Each row is a point on a landscape with many peaks, with its height.
From any point a climber steps to the highest of the 2 points nearest to it. It stops when none of these is higher. Distance is the straight distance between rows; heights are no part of it.
(1167): [177 129  91 120 157 156 159 154 141  93 160  93 115  53  93  98 120 102
 171 159]  (h 226)
(1099): [140 154 158 111 140  99 164 151 153 158  72 166  89 177 137 171 135 156
 151 180]  (h 309)
(465): [ 87 139 120 157 131 143 141 116 180 143 109 127 174  98  90 113 118 143
 140 161]  (h 418)
(633): [132  96 122 107 157 159 150 172 189 132 102 115 153  61  74 119 114 115
 147 195]  (h 435)
(790): [203 134 152 111 151 194 104 116 105 109 182 124  88 108 119 145 121 116
 183  89]  (h 75)
(1008): [102 139 100 141 136 141 151 125 186 133 105 114 163  69  76 100 117 130
 163 186]  (h 404)
(796): [ 81 105 120 134  90  95 107 119 110 131 125 121 126 111 157 118 163 126
 101 102]  (h 448)
(1282): [146 109 114 107 132 118  79 120  80  94 154 115 156 198 162  80 109 123
 115  49]  (h 180)
(1003): [ 54 114 121 179  94 108 117 114 128 164 141 133 162  80 121 145 174 150
  80 170]  (h 373)
(1124): [144 160 145 128 154 175  98 129 133 121 141 139 114 136  70 192  97 101
 127 152]  (h 195)
(766): [113 145 107 155 135 134 149 117 149 114 125 113 154 122 120  94 104 125
 159 115]  (h 547)
(1040): [153 185 151 141 141 129 135 129 108 130 121 164  74 198 117 196 116 137
 146 135]  (h 414)
(132): [174 124  98 137 166 146 146 134 121  86 194  94 123  62 113  89 114 112
 158 114]  (h 255)
(1234): [ 99 148 137 144 115 116 160 120 177 170  89 144 147 139 129 143 141 175
 132 197]  (h 437)
(1054): [176 152 131 120 123 116 167 137 111 147 108 146  70 156 155 136 133 109
 141 119]  (h 232)
(4): [121 113 138 115 143 142 148 159 198 164  81 136 148  90  94 125 126 135
 135 190]  (h 457)
(847): [ 96 102 105 167 142 107 124 112  85 101 164 125 158  36 110 108 128 103
 118  98]  (h 350)
(338): [104 162 134 125 148 166 129 138 180 130  81 128 150 158  80 177 108 125
 156 194]  (h 416)
(528): [ 85 144 117 154 126  99 140 102 121 142 115 143 140  31  71 130 142 130
 109 185]  (h 345)
(738): [172 174 133 131 140 178 129 128 142 130 125 128  97 205 125 167 105 108
 175 118]  (h 170)
(1015): [ 88 132  92 147 100 103 162 107 138 143 120 116 153  70 139  72 150 132
 138 153]  (h 320)
(1206): [139  57 101  78 121  86  78 146  82 105 144  97 141 127 145  62 154 126
 105  76]  (h 496)
(578): [168 137 141 151 149 150 101 106  81 113 184 151 113  93  98 164 115 102
 120  90]  (h 260)
(241): [ 92 167 108 157 112 134 162  98 180 137 103 119 165 152 123 123 117 164
 164 155]  (h 462)
(276): [144 157 117 164 129 124 139 108  89 117 144 134 113 131 134 132 122 100
 137  85]  (h 495)
(222): [114  97 112 115 147 116 109 116 129 101 146  93 176 126 143  50  94 138
 115  97]  (h 658)
(1132): [169 160 123 118 146 134 144 141 139 132 109 139  83 113  92 155 120 102
 147 168]  (h 576)
(1286): [121 127 178 113 130 105 147 156 141 172  72 170 101 171 156 168 141 164
 114 164]  (h 326)
(576): [ 93 131  79 125  73  87 164 110 147 153 112 112 140  95 167  72 170 137
 131 165]  (h 308)
(135): [ 81 112  91 129  63  84  88 111 122 122 130 106 128 127 160  91 182 141
 105 102]  (h 419)
(333): [ 64 134 110 172  89 117 140 102 146 154 130 123 178 105 138 115 154 156
 104 168]  (h 387)
(824): [157 111 136 101 157 181 138 180 179 139 100 123 138 130  97 148 108  97
 157 178]  (h 348)
(819): [126 167 122 150 129 122 158 116 133 129 102 137 117 156 118 149 118 132
 152 128]  (h 336)
(611): [ 94 163 133 160 134 165 131 115 174 121 104 119 168 193 113 151  96 146
 159 121]  (h 506)
(490): [ 77 152 120 178 104  88 129  97  68 108 134 130 105 139 145 168 158 128
 128  91]  (h 220)
(683): [182  89 143  73 112 115 134 166 107 147 113 144  92 130 165 109 136 104
  95 105]  (h 312)
(682): [156 175 132 132 142 118 135 122 105 129 123 155  73 123  89 172 120 114
 128 153]  (h 531)
(906): [163  94 141 108 156 158 142 170 160 134 131 133 132  85  89 139 112 110
 126 148]  (h 381)
(499): [122 123 143 117 122  86 168 144 134 176  78 156 103  94 140 133 161 138
 120 181]  (h 274)
(542): [204 148 141 100 146 132 143 154 129 157 111 155  56 120 111 163 136 103
 145 168]  (h 632)
(521): [110 115 171 119 104 105 114 144  94 141  94 154  91 196 176 175 148 144
  92 106]  (h 331)
(801): [ 95 116 124 121  95  67 161 138 134 184  97 147  97  91 159 132 200 149
 113 206]  (h 285)
(287): [113 144 118 126 150 144 121 125 155 101 128 123 138  45  48 152  99  99
 120 184]  (h 374)
(362): [135 184 123 170 123 114 143  98  72 114 140 142  95 168 135 165 127 119
 143  91]  (h 583)
(292): [163 124 112  96 153 185 140 162 176 112 127  81 135 184 146  86  85 104
 185 139]  (h 432)
(1233): [ 71 130 116 169 116 131 134 103 155 140 133 122 190  92 120  91 124 145
 120 139]  (h 402)
(1317): [115  96 119 125 140 119  80 109  86  91 169 123 164 160 157  98 107 114
 100  50]  (h 148)
(282): [ 86  79 111 112  69  94  67 140 144 150 133 119 149 125 140  99 191 155
  66 127]  (h 242)
(1315): [158 112 157 119 151 146 135 162 146 154 113 153 116 111  95 164 115 115
 110 141]  (h 360)
(546): [ 86 177 127 151 121  73 145 103  79 120 119 160  97 112  98 172 140 148
 128 165]  (h 628)
(798): [ 77  89 175 124  99 127  80 134 124 149 109 145 161 177 157 168 141 160
  62 105]  (h 386)
(361): [172  77 103  67 116  94 110 158  81 110 134 101 120 129 160  52 143 114
 112  88]  (h 415)
(217): [ 64 151 117 181  80 123 132  79 142 129 129 118 182 168 158 134 133 174
 123 136]  (h 509)
(1144): [131 133  95 179 146 114 126  98  71  86 181 124 139  55 110 108 122  92
 131  89]  (h 385)
(346): [172 125 100 103 168 173 140 144 161  96 162  63 125 154 151  64  85 114
 181 122]  (h 378)
(378): [ 98 125  96 118  82  71 169 122 133 170  99 125 106  90 167 106 189 140
 129 180]  (h 295)
(288): [149 151 134 112 143 123 164 151 176 157  72 142 103 159 121 154 129 129
 160 174]  (h 291)
(452): [116 171 108 153 133 161 144 114 168 104 120 103 151 200 130 118  91 120
 185 104]  (h 567)
(243): [142  90 162  84 112 112 120 163 112 156  96 154 103 156 163 141 141 117
  79 103]  (h 278)
(294): [188 100 149  89 127 141 113 145 105 130 154 137 112 163 164 109 108 110
 109  73]  (h 252)
(627): [ 82 110 138 125  85 125  65 114 121 117 119 124 185 198 160 119 140 165
  88  90]  (h 277)
(1265): [105 168 137 131 141 102 141 119 135 135  97 156 105  93  75 166 125 136
 122 194]  (h 411)
(741): [ 80 135 151 157 128 162 123 120 184 138 107 132 185 166 117 141 104 159
 123 130]  (h 472)
(995): [190 159 137 114 144 203 101 121 115 114 159 116  93 143 111 154 114  99
 192 120]  (h 103)
(1071): [104 154 116 159 123  91 144 108  80 128 121 142 108  83 102 147 146 116
 120 136]  (h 575)
(862): [153 126 130 153 135 124 123 121  69 119 165 144 107  88 123 145 131  93
 112  88]  (h 292)
(666): [ 82 149 145 164  96 127 125  93 128 120 110 131 160 195 162 152 115 167
 122 103]  (h 563)
(1034): [ 80 137 109 178 113 100 110  93  75 103 145 125 131 121 146 139 147 106
 121  70]  (h 190)
(876): [141 145 140 102 159 190 121 159 164 137  92 123 141 157  87 178 102  97
 155 196]  (h 382)
(519): [109 115  96 114  97  96  79 116  91  95 127 105 146 179 163  76 152 135
 123  63]  (h 338)
(111): [167 123  96 106 166 178 159 167 157  96 147  74 134  92 111  92 108 101
 187 173]  (h 197)
(1100): [117  95 116  88  66  68  91 147 121 146  93 126  78 138 163 111 199 144
  90 112]  (h 240)
(864): [167 161 138 127 150 204 105 133 134 123 143 122 120 181 104 174 100  98
 173 133]  (h 137)
(55): [150 196 141 142 142 134 119 103  96 115 143 155  71 164  92 191 111 119
 136 135]  (h 474)
(79): [ 70  95 126 130  78 109  66 119 129 132 133 121 166 151 153 118 163 155
  78 108]  (h 257)
(348): [131 154 127 118 149 122 133 129 145 121 110 142  99  58  60 159 113 103
 114 193]  (h 392)
(12): [ 96 158 141 140 132 104 147 122 157 159  89 157 129 115  95 163 139 167
 126 208]  (h 425)
(1089): [194 122 141 130 163 171 106 102  90  97 213 127 107  95 135 123 115 119
 163  66]  (h 47)
(1086): [190  82 132  92 179 153 143 138 130  94 216  94 123  78 135  93 124 131
 126 103]  (h 582)
(595): [118  85 142  77  86  96 101 160 117 157  86 140 106 145 162 125 170 132
  78 117]  (h 258)
(667): [102  98 178 114 119 143  96 141 139 143 108 154 168 186 148 153 109 147
  76  89]  (h 413)
(734): [154 129 140 112 129 101 169 150 127 161  86 152  86 119 143 130 143 116
 126 146]  (h 259)
(418): [129 110 120 148 132 115 142 127  95 119 147 132 130  69 122 113 126 100
 117 101]  (h 323)
(226): [213 127 160  99 143 156 128 150 109 158 141 157  61 104 110 168 134 109
 131 134]  (h 701)
(344): [121  70 112  91 139 100  91 127 102 105 146  92 172 129 143  53 123 139
 103  90]  (h 585)
(625): [171 132 128  97 149 154 158 174 181 150  80 127 108 141 115 140 121 102
 169 177]  (h 318)
(636): [ 84 144  93 166 116 108 153  98 139 139 127 124 164  41  89  95 141 134
 135 171]  (h 333)
(1055): [173 106 110 110 185 175 126 130 146  88 196  63 134 131 146  82  92 125
 161 104]  (h 335)
(1161): [209  69 158  64 165 154 118 120 104  96 216 109 113 116 160  94 130 136
 115  71]  (h 390)
(45): [ 86 148 145 164 102  97 133 108  80 121 117 143 104 177 156 181 145 154
 125 110]  (h 256)
(69): [ 86 131  87 136  67  82  86  96 100  92 132 102 125 162 171  95 173 137
 127  67]  (h 380)
(177): [ 84 118 148 136  87  79 116 131  92 130 110 142  74 177 174 177 167 157
 111 120]  (h 293)
(990): [124 132 161 119 115 142 117 135 138 132  97 142 141 209 160 138 104 143
 105  88]  (h 455)
(291): [193  98 139 115 158 158 134 141 115 109 198 125 114  70 119 122 122 115
 135 104]  (h 676)
(1039): [158 155 104 166 141 135 131 105  91  99 173 124 121  99 116 116 111  95
 151  90]  (h 440)
(299): [ 85 118 119 156 125 118 100 102  96 103 151 125 162 132 152 115 120 115
 113  67]  (h 162)
(919): [100 162 117 140 131 151 147 120 191 134  87 119 155 150  97 143 115 142
 170 173]  (h 441)
(997): [ 84 124 107 132  92 112  68 101 103  93 125 112 179 197 168  92 141 155
 117  70]  (h 304)
(649): [170 116 114 135 175 157 124 117 121  86 206  91 131 106 137  87  96 119
 153  87]  (h 294)
(763): [153 101 134  97 119 122  92 136  90 116 143 133 133 178 163 105 117 111
  98  60]  (h 214)
(396): [201  65 136  58 174 138 138 137 125  97 203  84 129 103 147  73 125 142
  99  99]  (h 494)
(1016): [112 120 135 138 132 121 149 134 142 151 102 144 141  87 112 125 129 129
 119 146]  (h 502)
(1083): [ 95 111 139 133 109 119 129 130 125 150 109 138 146 112 146 117 140 133
 102 123]  (h 478)
(127): [135 120 172 119 149 122 143 164 150 171  80 170 108 136 114 172 128 140
 108 164]  (h 342)
(316): [ 84 134 156 152 114 143 134 121 179 165  98 143 172 157 134 146 124 176
 106 165]  (h 452)
(626): [159  97 117  75 103 101 132 158 104 130 109 125 107 124 166  70 140 107
 112 104]  (h 354)
(538): [123 105 140 108 126 131 151 151 183 163  87 137 146 107 132  99 121 136
 122 158]  (h 477)
(911): [156  82 128 101 168 164 153 179 171 114 146 104 149  64  87 118 113 113
 139 164]  (h 407)
(413): [ 77 160 103 168  93 128 149  86 168 133 126 112 188 150 146  99 123 167
 143 144]  (h 482)
(278): [205  88 142  78 138 141 127 146 103 117 179 120 105 122 165  86 117 116
 120  85]  (h 303)
(516): [109 187 120 157 119  86 151  97  72 111 125 153  92 148 113 180 129 143
 146 133]  (h 708)
(238): [ 74  76 140 119  86 109  93 144 145 174 123 136 152 112 148 130 175 149
  58 153]  (h 233)
(822): [160  96 109 125 176 134 108  98  97  79 209  97 144 122 157  79  97 120
 121  65]  (h 243)
(854): [162 163 146 143 151 164  91 105 104 116 168 148 102 121  80 186 105 104
 125 115]  (h 225)
(1185): [137 174 134 143 124 108 162 120 114 132 103 150  93 191 139 171 121 144
 152 130]  (h 367)
(941): [202 109 150 113 140 151 130 145 104 139 162 149  91  94 126 142 128 107
 125 105]  (h 792)
(185): [143 151 116 112 133 166 143 143 182 115 106 101 140 212 149 103  87 116
 180 116]  (h 497)
(672): [118 109 109 136 156 132 138 129 150 105 151  98 161  98 129  69  90 125
 140 111]  (h 594)
(1319): [182 157 147 122 135 152 141 140 132 147 119 144  82 188 140 155 114 114
 150 115]  (h 200)
(583): [108 134 102 144 151 145 135 125 165 105 127 109 164  51  57 115 103 113
 149 173]  (h 388)
(523): [109 149 155 159 126 142 123 116 132 122 111 140 147 199 143 159 102 141
 119  89]  (h 504)
(310): [ 94  90 186 110 100 114 102 152 122 164  90 157 122 184 170 173 150 164
  70 131]  (h 362)
(466): [101 154 110 168 123 110 148 100 117 123 120 130 145  94 107 120 127 123
 140 125]  (h 535)
(78): [ 65 132 130 163 114  92 125 110 100 154 123 147 132  56  95 151 168 143
  97 178]  (h 358)

Where does a climber stop that starts at each point below?
(294) -> (941)
(79) -> (1016)
(636) -> (465)
(995) -> (465)
(595) -> (222)
(1167) -> (452)
(1185) -> (941)
(1099) -> (1016)
(1124) -> (516)
(625) -> (666)
(299) -> (666)
(348) -> (452)

Call two points neighbours if one is among the 2 nearest of the other. Go from one point of each pair to the other, from neighbour to neighbour, staying as high as possible. Name the lowest point that can't be avoided.
(666), (465) -> (111)
(516), (1016) -> (1100)
(465), (452) -> (287)
(516), (222) -> (466)
(1016), (666) -> (288)
